Points on a hilly landscape, in no order, each with its height.
A climber steps from a point to the highest of its 4 nearest points, and stops where none of them is higher. Distance is the straight distance between rows; heights are no part of it.
(108) (h 55.7): [140 122 119  94 157 165 157 145 172  95  96 125 105 136 145 115 109 105
  96 181 154  90 119 119 114 121 146 113 123 149 157 150  88 151 129 126
 110 108 122 145 115 147]
(686) (h 50.2): [143 153 120 117 166 141 134 117 134 118  93 143  80 138 132 112 125 118
 115 134 151  98 118 152 102  93 147  87 119 143 120 109 107 153 135 134
 143 104 131 145  85 126]
(1362) (h 46.7): [150 178 105 104 167 120 114 108 115 136  95 160  74 129 113 112 131 122
 122 105 151 104 107 167  91  77 152 104 112 129 120  64 112 152 124 137
 154 112 132 144  68 110]
(1389) (h 59.7): [104 138 144 140 110 102  99 129 111 139 154 145 151 126 120 141 146 152
 142  82 116 159 141 124 153 152 100 154 138  96 121 113 157  99 131 108
 129 140 134 104 139 108]
(782) (h 45.2): [158 179  99  96 171 126 124 106 110 139  78 168  74 142 109 115 127 122
 120 114 153  97 102 166  83  62 172 100 109 132 120  61 114 154 130 142
 151 109 135 151  62 105]
(661) (h 53.7): [147 188  97 121 162 107 109 101  91 150  86 174  77 125  91 113 130 113
 148  82 159 107 118 175  79  49 150 114 125 115 110  47 117 148 121 142
 163 113 150 152  75  99]
(626) (h 44.0): [142 180 109 125 163  92 111 106  90 151  94 172  82 128 100 108 139 117
 149  76 151 119 124 173  90  68 138 125 132 113 110  48 119 142 118 136
 167 128 152 155  87  96]
(1309) (h 24.1): [133 190  99 153 158  63 116  80  75 161  95 191 115 128 101 126 151 127
 184  47 143 148 127 192  98  58 149 107 137  87  99  32 145  96 136 147
 174 136 157 145  94  70]
(583) (h 50.1): [144 136 125 126 132 131 125 127 134 142 130 122 121 141 119 129 142 137
 124 112 122 131 117 121 129 121 129 122 129 132 124 131 127 119 129 128
 122 144 117 131 130 127]
(624) (h 59.2): [130 119 136 120 129 139 123 138 137 133 144 126 126 140 133 132 131 141
 126 131 116 129 112 121 130 132 121 121 129 136 123 152 121 121 125 131
 118 147 120 131 143 136]
(970) (h 41.6): [105  67 163 131  84 128 145 150 160 115 182  75 186 116 158 156 115 124
 131 176  96 153 150  78 173 208 103 166 138 137 150 199 122 115 117 109
 112 129 112  95 190 139]
(319) (h 46.6): [133 142 118 137 128 118 115 121 120 147 138 135 139 129 111 126 145 145
 135  87 117 143 121 131 140 112 128 137 141 117 122 108 140 111 135 120
 128 144 122 128 122 118]
(942) (h 49.1): [122  58 158 102  98 173 159 156 157  94 159  75 161 120 164 135 101 126
  86 227 130 130 137  61 145 182 114 154 111 173 169 204 122 149 113 130
  93 138 107 111 167 184]
(104) (h 24.3): [127 184 106 148 151  72 106  87  81 164  99 185 110 129 109 126 150 128
 175  55 134 144 128 183 108  71 146 113 145  92  96  34 144  92 140 146
 168 140 150 139  99  82]
(608) (h 59.9): [106 123 147 145 101 114 107 129 120 131 159 121 166 125 126 144 138 152
 138 107 113 161 137 114 164 175  90 143 135 116 124 148 157 107 127 101
 127 137 130 105 150 113]
(628) (h 57.3): [114 127 138 141 113 118 106 128 117 134 151 122 159 122 135 143 135 153
 131 111 106 146 129 118 159 160  94 141 137 121 124 147 144 114 134 113
 125 127 126 113 144 118]
(965) (h 54.6): [144 137 118 117 152 155 145 133 158 104  88 136  99 145 138 116 120 102
 105 154 146  92 129 136 111 112 149 101 119 148 132 125  94 155 139 127
 120 105 130 143 101 134]
(556) (h 47.5): [145 179 112 115 166 121 116 104 113 138  97 152  74 127 119 110 127 123
 124 105 152 108 114 168  93  84 142 106 118 130 118  79 118 154 119 139
 156 113 135 147  78 114]
(1244) (h 52.0): [118 152 113 158 150  85 104 107 107 149 119 154 124 120 104 116 144 136
 154  67 135 139 123 153 127  74 141 122 139 100 113  79 152  98 137 132
 148 139 136 134 111 107]
(1365) (h 54.3): [108  91 144 141  90 138 129 145 147 125 163  92 174 116 148 157 125 131
 131 161 106 147 145  87 167 192 109 149 137 140 139 177 121 126 137 110
 119 131 116 107 172 134]
(1013) (h 27.5): [160 182  88 105 173 128 117  97  96 148  69 181  71 136  93 112 121 109
 122 104 163  93 105 178  74  44 176  95 107 118 116  50 121 156 125 142
 161 107 143 150  59 101]
(804) (h 63.2): [133  70 151  90 104 189 166 146 163  93 118  56 141 119 170 130  98 110
  76 244 136  90 122  77 146 170 119 140 116 171 178 210 108 156 115 141
  92 127 115 117 159 178]
(1428) (h 25.7): [119 191  96 161 133  57 106  84  74 163 109 188 119 129 108 128 159 137
 181  36 132 155 133 188 105  81 151 123 142  96  92  35 154  81 143 144
 172 131 153 136  97  84]
(553) (h 52.2): [121 102 140 130 114 143 131 145 134 125 153 111 145 126 138 139 121 140
 127 149 102 141 123 111 143 154 113 117 134 132 125 167 124 136 135 124
 109 132 117 127 155 141]
(325) (h 46.2): [135 149 114 148 157 102 123 118 114 143 113 149 105 127 105 108 145 127
 139  81 151 133 120 159 113  84 132 120 133 108 114  87 140 126 123 124
 158 138 126 140 109 108]
(132) (h 33.8): [107 178 104 160 143  63  96  95  83 161 118 178 125 127 112 127 154 136
 170  48 132 147 129 173 116  78 140 127 141  95  96  55 159  74 136 151
 158 135 152 134 104  98]
(1220) (h 54.4): [146 146 123 129 142 142 130 125 144 120 108 122  98 140 119 116 134 109
 119 132 138 108 124 137 112 119 138 109 120 147 126 130 116 140 126 133
 130 119 133 143 121 124]
(994) (h 49.7): [132 143 115 149 136 111 112 115 115 141 126 140 137 122 102 120 141 137
 138  77 128 146 122 139 129  92 136 129 141 105 119  94 146 104 144 122
 134 139 129 130 117 115]
(1090) (h 49.6): [120  74 144 106  97 164 157 158 149 108 149  91 152 121 154 137 109 127
 105 197 121 131 141  89 145 180 120 146 116 148 146 181 114 148 121 123
  97 134 114 120 161 171]
(376) (h 56.0): [148 143 116 132 141 141 126 131 136 133 113 127  99 146 120 119 133 122
 123 117 141 121 121 143 112 117 135 111 119 143 122 122 126 137 127 134
 139 131 130 139 120 123]
(525) (h 48.0): [144 161 116 130 161 125 126 112 122 128 104 142  85 130 121 107 126 125
 124 111 147 112 114 161 100 102 133 102 117 141 117 100 121 150 123 130
 152 111 130 144  89 122]
(582) (h 54.9): [138 179 106 138 160  78 115  98  77 161  88 187  94 136  89 111 139 115
 169  67 150 131 130 181  82  60 145 118 137  97 108  38 128 130 127 147
 169 134 156 158  87  82]
(1176) (h 61.9): [120  83 142 127 102 163 142 156 147 114 154 105 152 118 142 144 116 137
 119 174 108 137 143 106 147 171 119 128 127 141 134 177 112 141 135 120
  99 131 115 120 161 160]
(569) (h 28.3): [129  88 143 122 109 153 151 154 141 117 145 107 140 124 146 131 119 130
 116 167 113 120 134 109 129 160 122 123 128 134 132 180 116 143 127 128
 101 129 116 130 154 160]
(1143) (h 48.8): [140 147 114 137 150 115 129 119 124 139 117 134 106 132 105 108 137 130
 136  87 149 132 118 151 115  95 134 117 129 122 116 100 146 128 128 122
 154 141 127 140 111 116]
(596) (h 49.5): [120  61 156 106  95 171 159 162 158  93 168  79 166 111 159 143  97 126
  97 217 121 136 145  74 156 186 113 152 120 164 160 197 120 147 114 132
  93 140 107 106 168 181]
(654) (h 38.0): [106 151 132 152 113  96  90 116 107 145 154 155 147 129 101 136 153 143
 151  60 114 169 156 138 137 129 117 148 139  85 103  91 164  89 147 128
 132 129 150 114 135  98]
(860) (h 55.4): [145 194  93 132 166  88 101  96  75 155  88 192  80 130  81 109 132 110
 165  69 158 117 122 179  75  53 153 113 130 106 109  35 125 144 125 153
 164 115 163 157  71  94]
(1340) (h 58.5): [141 130 127 116 139 150 136 139 161 112 111 122 109 138 136 119 126 103
 118 151 136 102 122 128 113 130 135 128 119 148 137 146 100 138 121 139
 116 115 134 140 127 136]
(835) (h 60.3): [ 99  78 161 140  73 127 111 132 155 121 183  96 177 123 142 160 128 142
 139 140  91 174 142  77 178 212  97 150 133 131 135 170 148  85 122 106
 121 158 117  80 177 123]
(772) (h 50.6): [115  76 147 124  93 158 149 160 153 109 164  98 162 113 155 147 108 127
 114 190 115 137 142  86 159 180 125 150 128 149 146 179 112 143 128 119
  98 137 105 118 165 163]
(969) (h 43.9): [147 140 122 107 171 150 144 126 140 114  77 145  89 143 139 109 115 113
 107 144 146  82 120 146  93  92 155  81 121 143 134 116  97 161 145 131
 139  99 128 146  78 128]
(115) (h 59.8): [109 142 135 137 113 113 102 125 119 140 150 134 153 123 124 139 145 159
 137  94 112 155 136 120 156 148  98 151 144 109 122 128 156 103 129 108
 130 130 125 109 136 110]
(712) (h 2.8): [156 180  89 110 181 123 117  95  86 138  63 188  72 136  90 108 118 108
 128  96 170  84  97 185  66  32 182  88 107 119 116  43 130 153 123 139
 163 104 149 159  57  97]
(54) (h 49.0): [145 142 113 138 145 124 127 120 126 143 118 130 102 137 109 110 141 130
 129  98 146 132 118 144 120 104 134 115 128 124 119 106 139 130 128 125
 147 140 123 143 113 119]
(1416) (h 47.6): [148 172 113 108 173 126 122 104 118 127  99 154  80 134 123 115 128 124
 122 116 149 101 110 163  97  85 150  94 113 138 122  85 113 157 125 141
 147 104 134 142  68 117]
(179) (h 40.1): [127  63 154  98  95 186 163 150 159  94 127  64 145 122 164 134  96 120
  80 238 133  99 124  75 143 174 123 146 106 176 174 211 111 150 114 135
  92 133 115 113 159 188]
(795) (h 49.8): [113  65 156 111  98 162 150 159 163  99 176  80 170 106 161 140 103 126
 103 208 117 144 147  77 163 189 114 156 125 155 159 191 119 141 117 129
  91 139 101 117 170 169]
(1197) (h 48.6): [130 101 142 117 120 151 155 155 153 111 125 109 128 135 144 116 120 113
 102 167 117 109 124 115 115 145 124 124 110 138 135 182 114 141 120 132
 108 120 121 135 147 154]
(1049) (h 55.3): [146 129 125 108 154 159 157 141 165 101  86 132  98 137 141 116 118 107
 103 165 155  85 123 128 111 112 150 108 125 145 143 132  90 156 133 126
 114 105 122 144 103 137]
(305) (h 30.4): [106 157 129 159 123  84  93 112  96 152 152 163 140 131  97 129 150 141
 161  45 114 174 154 139 128 116 125 138 142  87  92  79 169  82 144 132
 141 123 158 113 123  95]
(1124) (h 49.9): [117  67 149 118  98 161 154 159 156 102 174  87 169 114 154 146 103 132
 109 201 119 134 143  81 156 185 116 152 121 155 154 186 116 150 119 127
  90 138 105 117 167 171]
(989) (h 60.5): [104  91 156 149  74 124 109 127 141 121 178 100 177 124 128 157 133 140
 141 127 102 173 148  93 176 196  98 145 131 123 128 153 153  88 129 101
 126 158 123  89 171 117]
(1026) (h 57.1): [104  84 151 135  85 131 131 146 157 121 172  83 176 122 151 154 123 128
 140 167 100 151 150  80 176 194 107 158 135 141 143 184 120 119 129 112
 117 128 115 101 185 127]
(1335) (h 50.5): [122 153 116 153 139  98 107 116 108 144 129 147 135 124 107 118 138 135
 148  64 125 139 127 141 133  92 133 130 147 100 113  91 152  97 146 126
 141 133 133 129 117 111]
(490) (h 31.9): [138 180 111 125 163  97 115 110 101 146  92 163  80 126 110 109 138 122
 147  85 152 115 123 171  88  74 136 125 131 114 108  59 124 141 116 138
 161 124 140 151  85 104]
(757) (h 49.4): [111  76 152 118 101 152 146 163 159 107 172  88 174 109 159 145 104 127
 117 190 112 143 147  87 161 190 113 157 130 152 151 188 112 147 125 122
  94 135 103 107 169 163]
(1227) (h 31.6): [136 175 114 127 168 100 119 113 105 148  97 155  86 132 112 110 136 119
 140  83 152 119 120 167  98  76 134 122 130 122 115  72 127 145 115 136
 163 125 139 144  92 109]
(113) (h 44.8): [143  92 139  86 112 184 173 140 161  88 101  78 134 121 157 123  97 109
  80 221 137  84 122 103 128 161 121 130 124 161 172 199 107 151 121 124
  85 122 113 129 153 169]
(1021) (h 52.1): [116 149 138 145 113  98  97 121 104 144 147 144 148 130 108 137 147 148
 143  65 114 160 145 128 140 126 113 154 142  95 109 102 161  96 141 117
 131 128 136 110 131 104]
(538) (h 46.9): [129  78 143 109  98 170 168 154 145 103 126  89 143 125 155 130 109 115
  92 198 130 104 135  97 124 172 124 141 112 152 153 193 116 145 115 123
  90 126 113 125 155 170]
(191) (h 55.5): [105  90 151 145  80 131 120 139 149 119 168  98 173 126 142 160 134 130
 135 149 101 158 150  84 175 195  96 148 132 133 133 173 133 111 137 110
 123 139 126  99 179 125]
(1337) (h 37.5): [115 100 140 142  99 148 130 144 138 119 157  98 162 116 141 151 120 138
 132 156 103 146 137 101 163 175 111 136 138 133 130 167 119 138 141 117
 114 131 117 115 165 140]
(802) (h 51.9): [124 118 136 130 125 133 124 136 125 130 149 124 146 128 136 139 132 151
 134 131 102 139 118 123 150 144 111 125 137 128 126 154 129 122 135 122
 117 133 119 120 147 135]
(447) (h 47.1): [130  65 153  84 110 199 172 144 168  93 111  53 132 119 176 133  94 111
  72 252 134  88 123  79 144 165 121 139 118 172 183 219 103 157 114 135
  89 127 108 120 163 182]
(1234) (h 49.3): [119  68 148 108  97 173 159 158 151  99 151  83 158 120 158 140 106 124
  95 213 133 121 136  81 146 178 120 150 111 159 154 193 116 145 113 132
  95 136 111 119 158 177]
(421) (h 50.7): [132 147 114 142 127 112 108 119 112 147 133 143 144 126 105 126 141 143
 142  76 120 141 126 131 139 105 132 139 140 108 119  99 145 103 141 119
 129 132 128 122 121 111]
(392) (h 48.7): [110 153 116 162 135  88  98 105 100 150 129 154 142 125 104 121 144 138
 156  57 125 143 130 148 134  90 137 136 143 101 110  80 160  90 141 131
 143 122 154 128 112 102]
(1425) (h 42.4): [159 164 119  98 184 130 135 112 117 126  79 160  78 148 124 116 124 115
 106 134 156  88 108 154  85  74 160  87 108 141 123  89 107 161 130 140
 144 103 130 143  61 114]
(573) (h 33.2): [121  85 137 133 104 152 138 151 139 125 153 104 152 117 147 143 116 135
 127 163 100 141 134 103 150 169 117 129 135 136 133 172 116 139 139 121
 110 134 117 123 162 150]
(791) (h 51.3): [121 152 113 151 158  85 116 107  98 151 108 166 119 124 113 119 146 133
 153  67 142 139 125 166 124  73 141 123 144  93 106  72 145 109 130 133
 156 140 139 137 108 103]
(900) (h 26.0): [106 177 103 162 134  57  91  92  76 164 131 183 125 139 103 133 158 146
 177  34 130 169 135 172 122  99 144 133 136  96  87  52 166  73 135 150
 165 124 159 129 106  97]
(1205) (h 50.4): [112  80 151 128  89 142 136 153 161 111 178  84 180 112 151 150 110 125
 129 179 102 148 149  84 170 191 107 162 133 142 149 189 112 135 125 121
 106 132 113 112 176 146]
(625) (h 54.5): [111 112 140 146  98 130 116 137 130 128 160 102 165 123 133 148 131 146
 133 131 107 149 138 103 168 178  99 136 136 132 133 164 143 120 134 105
 129 130 127 107 160 123]
(28) (h 56.8): [140 121 135  99 143 156 154 146 165  92 111 121 117 135 143 111 111 102
  99 176 140  91 117 121 118 131 130 123 121 148 151 165 100 144 117 131
 103 108 121 135 128 143]
(356) (h 24.2): [109 192  96 163 133  54  97  86  69 165 122 183 126 132 106 137 163 144
 180  26 131 163 134 183 113  93 148 130 133  90  90  39 168  75 136 150
 171 128 157 131 104  93]
(519) (h 43.3): [137 137 126 128 124 129 117 124 128 143 142 130 139 135 122 133 141 154
 131 106 119 141 113 124 138 123 122 132 137 122 125 126 133 114 133 129
 118 140 121 128 133 121]
(1114) (h 56.6): [126 127 130 121 126 129 128 133 130 136 145 126 138 135 129 133 134 148
 128 124 111 138 113 120 142 133 117 121 132 126 120 139 131 117 131 131
 124 139 123 124 142 132]
(194) (h 48.1): [127 138 130 129 120 117 111 129 119 140 146 128 147 130 126 134 144 156
 131 107 110 139 121 121 150 137 112 141 140 122 127 131 137 110 134 123
 120 138 118 119 136 121]
(4) (h 59.1): [147 187  94 124 167 102 107  98  86 142  87 184  84 121  87 111 127 113
 149  84 153 105 112 179  73  43 160 110 121 109 112  39 120 150 122 147
 160 113 154 155  68 101]
(803) (h 50.0): [153 189  97 110 164 114 112  98  98 144  89 169  78 121 100 114 127 113
 137  91 152 104 108 171  82  60 158 110 120 118 114  44 113 154 120 146
 161 114 139 147  66 108]
(470) (h 43.0): [130 166 113 144 166  87 116 105  93 155 100 168  96 125 111 109 150 126
 157  76 144 134 124 173 101  67 136 121 135 104 107  59 131 124 124 133
 166 141 138 145 100  97]
(173) (h 48.4): [125  62 156  99  94 173 163 159 158  94 147  73 154 123 165 135  97 122
  85 220 128 119 134  69 146 177 119 149 109 171 169 203 121 147 108 135
  89 131 112 118 163 184]
(206) (h 56.5): [137 128 123 110 143 159 144 138 165 104  97 128 100 139 147 119 118 103
 104 164 144  90 126 126 116 121 145 118 120 145 144 143  96 150 132 129
 112 110 124 143 115 141]
(1161) (h 29.3): [125 165 116 138 165  92 120 112 108 151 109 158  95 132 112 112 138 122
 143  81 147 133 119 170 106  78 127 121 132 111 110  76 136 133 120 132
 162 136 133 143 108 106]
(485) (h 59.4): [101  73 164 136  76 118 131 145 155 122 184  82 179 123 147 157 121 129
 136 157  88 160 147  70 178 206 103 158 134 130 141 185 129  98 122 107
 125 142 120  87 186 131]
(1191) (h 49.2): [125  72 142 112  98 167 161 162 150 106 145  91 148 126 156 138 109 123
  93 194 128 126 138  89 143 176 128 147 108 153 149 187 117 149 125 127
  95 138 114 123 163 173]
(1008) (h 39.3): [161 179  94  98 178 123 126 103  98 146  64 173  70 146  96 112 128 111
 117 113 170  89  98 177  72  45 183  91 100 127 117  59 119 153 124 142
 157 106 142 150  55 100]
(888) (h 35.7): [135  94 143 113 105 161 160 151 147 101 125  97 134 129 145 120 112 114
  98 182 125 105 133 106 121 164 130 135 111 138 145 191 115 145 118 123
 100 121 119 128 149 166]
(736) (h 52.4): [148 150 116 126 155 146 135 120 144 115  95 130  88 134 131 111 123 115
 112 135 144  98 125 147 108 108 141  92 123 148 125 116 109 149 139 136
 135 100 132 141  99 129]
(37) (h 46.1): [147 171 113 123 166 106 121 107 112 139 103 154  83 128 116 108 127 123
 133  95 153 112 118 171 100  87 132 113 123 125 124  78 124 150 119 135
 158 117 129 146  84 117]
(1156) (h 60.4): [120  82 141 127  98 154 146 154 147 114 160  98 163 115 151 148 116 134
 123 180 106 139 143  98 153 177 122 139 128 135 139 172 115 141 140 118
  98 134 111 118 162 157]
(1298) (h 29.0): [104 163 117 165 137  72  92 105  94 152 142 169 135 137 100 126 149 146
 167  41 120 160 144 152 128  97 130 132 142  96  97  75 170  81 136 141
 151 121 160 126 113 100]
(1324) (h 54.8): [127 149 122 137 120 112 104 121 116 146 140 136 142 123 114 131 147 154
 135  81 111 143 122 127 139 120 122 150 140 106 119 106 144 101 140 118
 122 137 131 119 126 115]
(1388) (h 56.9): [137 109 136 101 131 166 163 144 165  86 108 110 126 124 146 110 103 106
  93 185 132  91 116 119 116 140 127 129 118 143 154 178 106 150 116 128
  93 112 119 132 132 157]
(1390) (h 60.1): [116 166 109 159 155  80 111  99  95 155 109 172 120 126 114 122 148 132
 165  56 134 143 127 170 124  73 137 126 146  93 112  62 148  93 135 140
 156 133 138 137 103  98]
(1051) (h 48.2): [115 123 140 140 112 128 116 132 123 131 155 112 161 123 135 145 126 152
 133 119 106 147 125 112 161 160  98 130 138 128 127 154 140 118 138 114
 124 129 121 116 147 127]
(1131) (h 54.7): [145 102 136  90 130 179 172 138 167  87 106  95 124 127 150 114 101 105
  93 207 137  89 114 111 119 143 124 123 125 149 163 192 104 159 117 122
  91 114 113 134 138 157]
(336) (h 59.0): [142 129 132 126 135 141 132 136 146 131 127 126 110 147 123 122 138 122
 123 129 123 118 119 124 118 133 132 116 118 135 117 147 124 131 126 133
 120 132 127 137 136 129]
(340) (h 61.1): [134 119 136 120 133 146 138 142 151 122 129 122 116 144 138 122 128 112
 115 148 122 110 120 121 118 133 127 121 112 140 126 161 109 135 115 138
 111 125 131 134 136 139]
(598) (h 60.2): [106 132 146 142 106 109  99 129 115 134 158 133 155 126 121 136 145 155
 134  98 113 158 137 119 159 162  96 152 131 107 121 134 161 103 129 106
 122 134 127 109 141 113]
(217) (h 59.5): [ 99  67 166 133  76 120 129 139 159 118 184  81 179 122 151 154 124 138
 143 152  91 174 150  76 178 211  99 157 134 127 140 189 136  83 119 109
 118 148 112  78 185 134]
(1290) (h 52.3): [147 134 119 112 162 155 145 129 146 108  86 139  93 145 142 112 118 114
 107 152 150  93 123 140 100 110 152  86 122 143 135 120  99 158 145 129
 129 104 127 142  91 130]
(98) (h 63.7): [133 106 139 123 127 141 141 148 143 121 139 117 121 138 139 125 126 126
 118 153 116 118 119 117 121 142 126 119 114 137 129 171 119 131 117 134
 109 129 124 131 145 146]
(1054) (h 52.7): [141 149 118 134 148 146 130 124 150 116 104 126  92 142 130 115 124 109
 116 132 145 102 125 144 108 116 141 100 121 148 130 120 109 147 131 134
 131 109 135 145 107 131]
(15) (h 36.2): [116 112 139 137 107 138 127 140 127 125 152 110 153 119 137 144 123 148
 130 139  99 137 128 108 157 162 106 122 142 130 130 165 132 126 139 120
 117 127 122 122 148 141]
(1175) (h 57.5): [145 132 125 128 145 139 132 134 139 136 119 126 103 143 124 122 135 120
 123 128 133 116 118 126 117 125 132 117 119 139 121 135 124 132 126 135
 130 134 128 137 132 126]
(1132) (h 43.2): [109  72 162 124  87 134 145 156 166 112 184  73 182 109 156 153 106 125
 128 185 103 142 155  76 172 200 106 165 136 146 154 195 119 129 115 116
 101 131 109 105 185 148]
(1144) (h 29.1): [ 98  56 170 126  70 121 154 144 160 112 192  71 186 116 160 149 113 131
 132 169  85 162 153  69 178 212 103 161 136 131 148 214 133 105 122 105
 109 140 111  80 193 143]
(837) (h 44.3): [132  78 140 106  93 179 162 154 152 102 122  84 139 125 158 130 105 115
  83 212 133 100 131  91 130 172 120 146 110 164 157 197 115 148 117 127
  90 131 117 124 153 178]
(1233) (h 52.8): [110  99 144 144  93 134 120 138 139 122 157  97 167 123 138 159 125 136
 132 151 103 150 140  91 169 189 105 142 138 135 135 172 133 118 138 114
 123 128 120 112 167 127]
(211) (h 27.9): [102 168 113 165 134  61  88 100  82 161 142 178 133 137  96 133 160 148
 180  35 129 170 142 159 123  99 135 133 142  95  94  64 184  74 144 147
 163 120 165 128 114  93]
(275) (h 61.5): [106 101 142 148  86 128 111 130 133 125 161 107 171 121 129 151 134 145
 139 125 111 162 141 100 169 190  98 137 137 125 126 162 151 107 134  97
 129 138 130  99 163 115]
(641) (h 39.9): [137  79 137  84 108 191 175 142 161  92 107  61 126 125 172 125  95 110
  76 245 135  81 123  93 134 167 120 135 121 174 183 209 104 154 117 131
  93 126 111 128 156 176]
(1009) (h 40.5): [126  81 140 124 103 160 150 158 143 113 149 101 146 122 148 135 113 128
 112 180 114 130 139 102 134 166 127 130 122 140 134 176 116 145 133 123
  97 134 115 126 162 163]
(471) (h 59.3): [100 105 147 156  91 115 103 130 124 125 169 117 174 120 120 148 132 147
 140 110 113 172 144 108 176 185  95 140 132 110 123 150 166  95 124  98
 131 146 128  90 158 110]
(1257) (h 42.1): [143 183 103 121 162 102 113 111  99 148  97 171  78 122 106 113 134 120
 140  82 153 115 118 174  89  64 138 120 130 114 111  50 121 145 114 135
 161 118 140 152  80 103]
(1412) (h 48.3): [123  76 146 115  95 165 160 160 139 109 140  97 141 126 149 130 114 127
  98 192 125 116 136  99 130 178 127 141 113 146 142 188 116 151 126 122
  94 133 114 126 158 166]
(515) (h 59.6): [122 148 129 135 117 111 106 120 117 141 144 140 148 125 119 134 147 150
 134  86 111 147 136 125 142 125 111 147 140 106 118 114 145 105 139 116
 119 128 126 114 127 110]
(1381) (h 42.8): [134 160 113 136 164 107 120 116 113 142 107 144  93 128 113 109 135 124
 130  90 153 122 116 164 108  87 132 118 127 125 115  85 135 141 116 128
 156 127 133 144  97 117]
(981) (h 47.0): [112 164 111 159 143  74 100  99  94 153 120 165 129 127 112 128 150 140
 162  55 126 146 128 159 123  83 140 127 140  94 102  64 157  89 135 144
 152 127 150 129 109 100]
(801) (h 45.1): [140  91 139  97 104 181 171 148 156  87 113  87 134 121 156 125 103 115
  87 204 135  92 128 101 122 161 120 136 118 152 162 194 111 149 119 123
  94 121 115 128 144 165]
(153) (h 48.5): [130  94 140 125 118 148 137 144 136 122 147 115 144 127 140 137 115 136
 123 158 105 135 126 108 137 153 123 118 128 131 125 174 122 139 132 122
 109 134 121 132 153 152]
(1377) (h 61.7): [144 136 119 137 131 124 121 123 130 144 130 133 125 134 115 124 141 137
 132 105 130 133 117 130 131 110 130 125 132 121 121 115 137 118 131 124
 126 144 117 133 129 116]
(1275) (h 31.1): [121 100 139 137 103 146 133 146 137 120 154 103 161 117 142 145 125 141
 129 154  99 140 130 113 161 164 115 131 137 133 134 173 123 139 144 118
 115 131 120 124 155 144]
(1000) (h 48.9): [116 151 120 153 126  99 100 119 101 146 134 154 146 125 103 121 143 142
 148  62 124 147 141 137 130 100 131 141 144  98 109  91 156 101 141 126
 136 126 140 121 121 108]
(753) (h 51.6): [146 138 117 135 140 131 126 130 131 137 128 127 111 142 114 123 139 129
 132 111 132 130 120 133 126 117 135 119 131 124 120 116 136 127 129 129
 132 146 120 136 123 116]
(425) (h 58.7): [137 118 135 116 132 155 148 149 158 108 118 115 118 137 141 116 123 109
 109 162 123  96 122 126 112 137 126 125 117 143 141 170 112 139 114 132
 108 114 126 136 139 147]
(1048) (h 51.4): [137 140 112 144 138 121 126 119 119 146 124 138 123 133 110 115 141 134
 132  91 135 135 117 142 126 101 134 125 138 121 120 105 141 119 129 125
 140 145 120 135 119 119]
(189) (h 60.6): [133 108 138 127 124 143 135 141 138 130 148 117 135 133 140 132 128 138
 130 146 111 128 121 116 132 144 117 115 128 128 126 163 124 132 131 126
 115 131 124 122 149 144]
(824) (h 53.8): [149 188  82 126 168 105 105  93  81 146  82 197  82 127  83 114 130 114
 146  82 159 104 106 179  74  39 169  98 122 111 112  33 127 151 120 151
 162 102 152 158  62 102]
(292) (h 54.2): [135 177 111 140 165  77 112 102  86 156  96 180  97 131 100 111 148 118
 163  71 150 138 128 175  95  64 137 123 139  97 107  45 130 121 124 138
 166 143 145 148  97  87]
(655) (h 56.1): [143 135 123 122 141 148 134 137 156 121 112 121 101 145 131 121 134 110
 117 143 133 106 123 133 112 125 137 118 116 146 128 138 113 137 127 138
 127 126 132 138 128 139]
(1279) (h 53.2): [122 167 108 149 161  82 114 102  92 159 106 177 108 129 109 122 149 129
 163  64 140 138 131 171 110  70 138 120 145  94 107  58 139 109 129 136
 163 142 138 142  99  92]

For each start below, name the point where the climber stops.
(1233): (275)
(470): (4)
(1191): (1176)
(305): (598)
(1144): (275)
(173): (1176)
(1234): (1176)
(1425): (98)
(113): (98)
(969): (98)
(801): (98)
(1412): (1176)
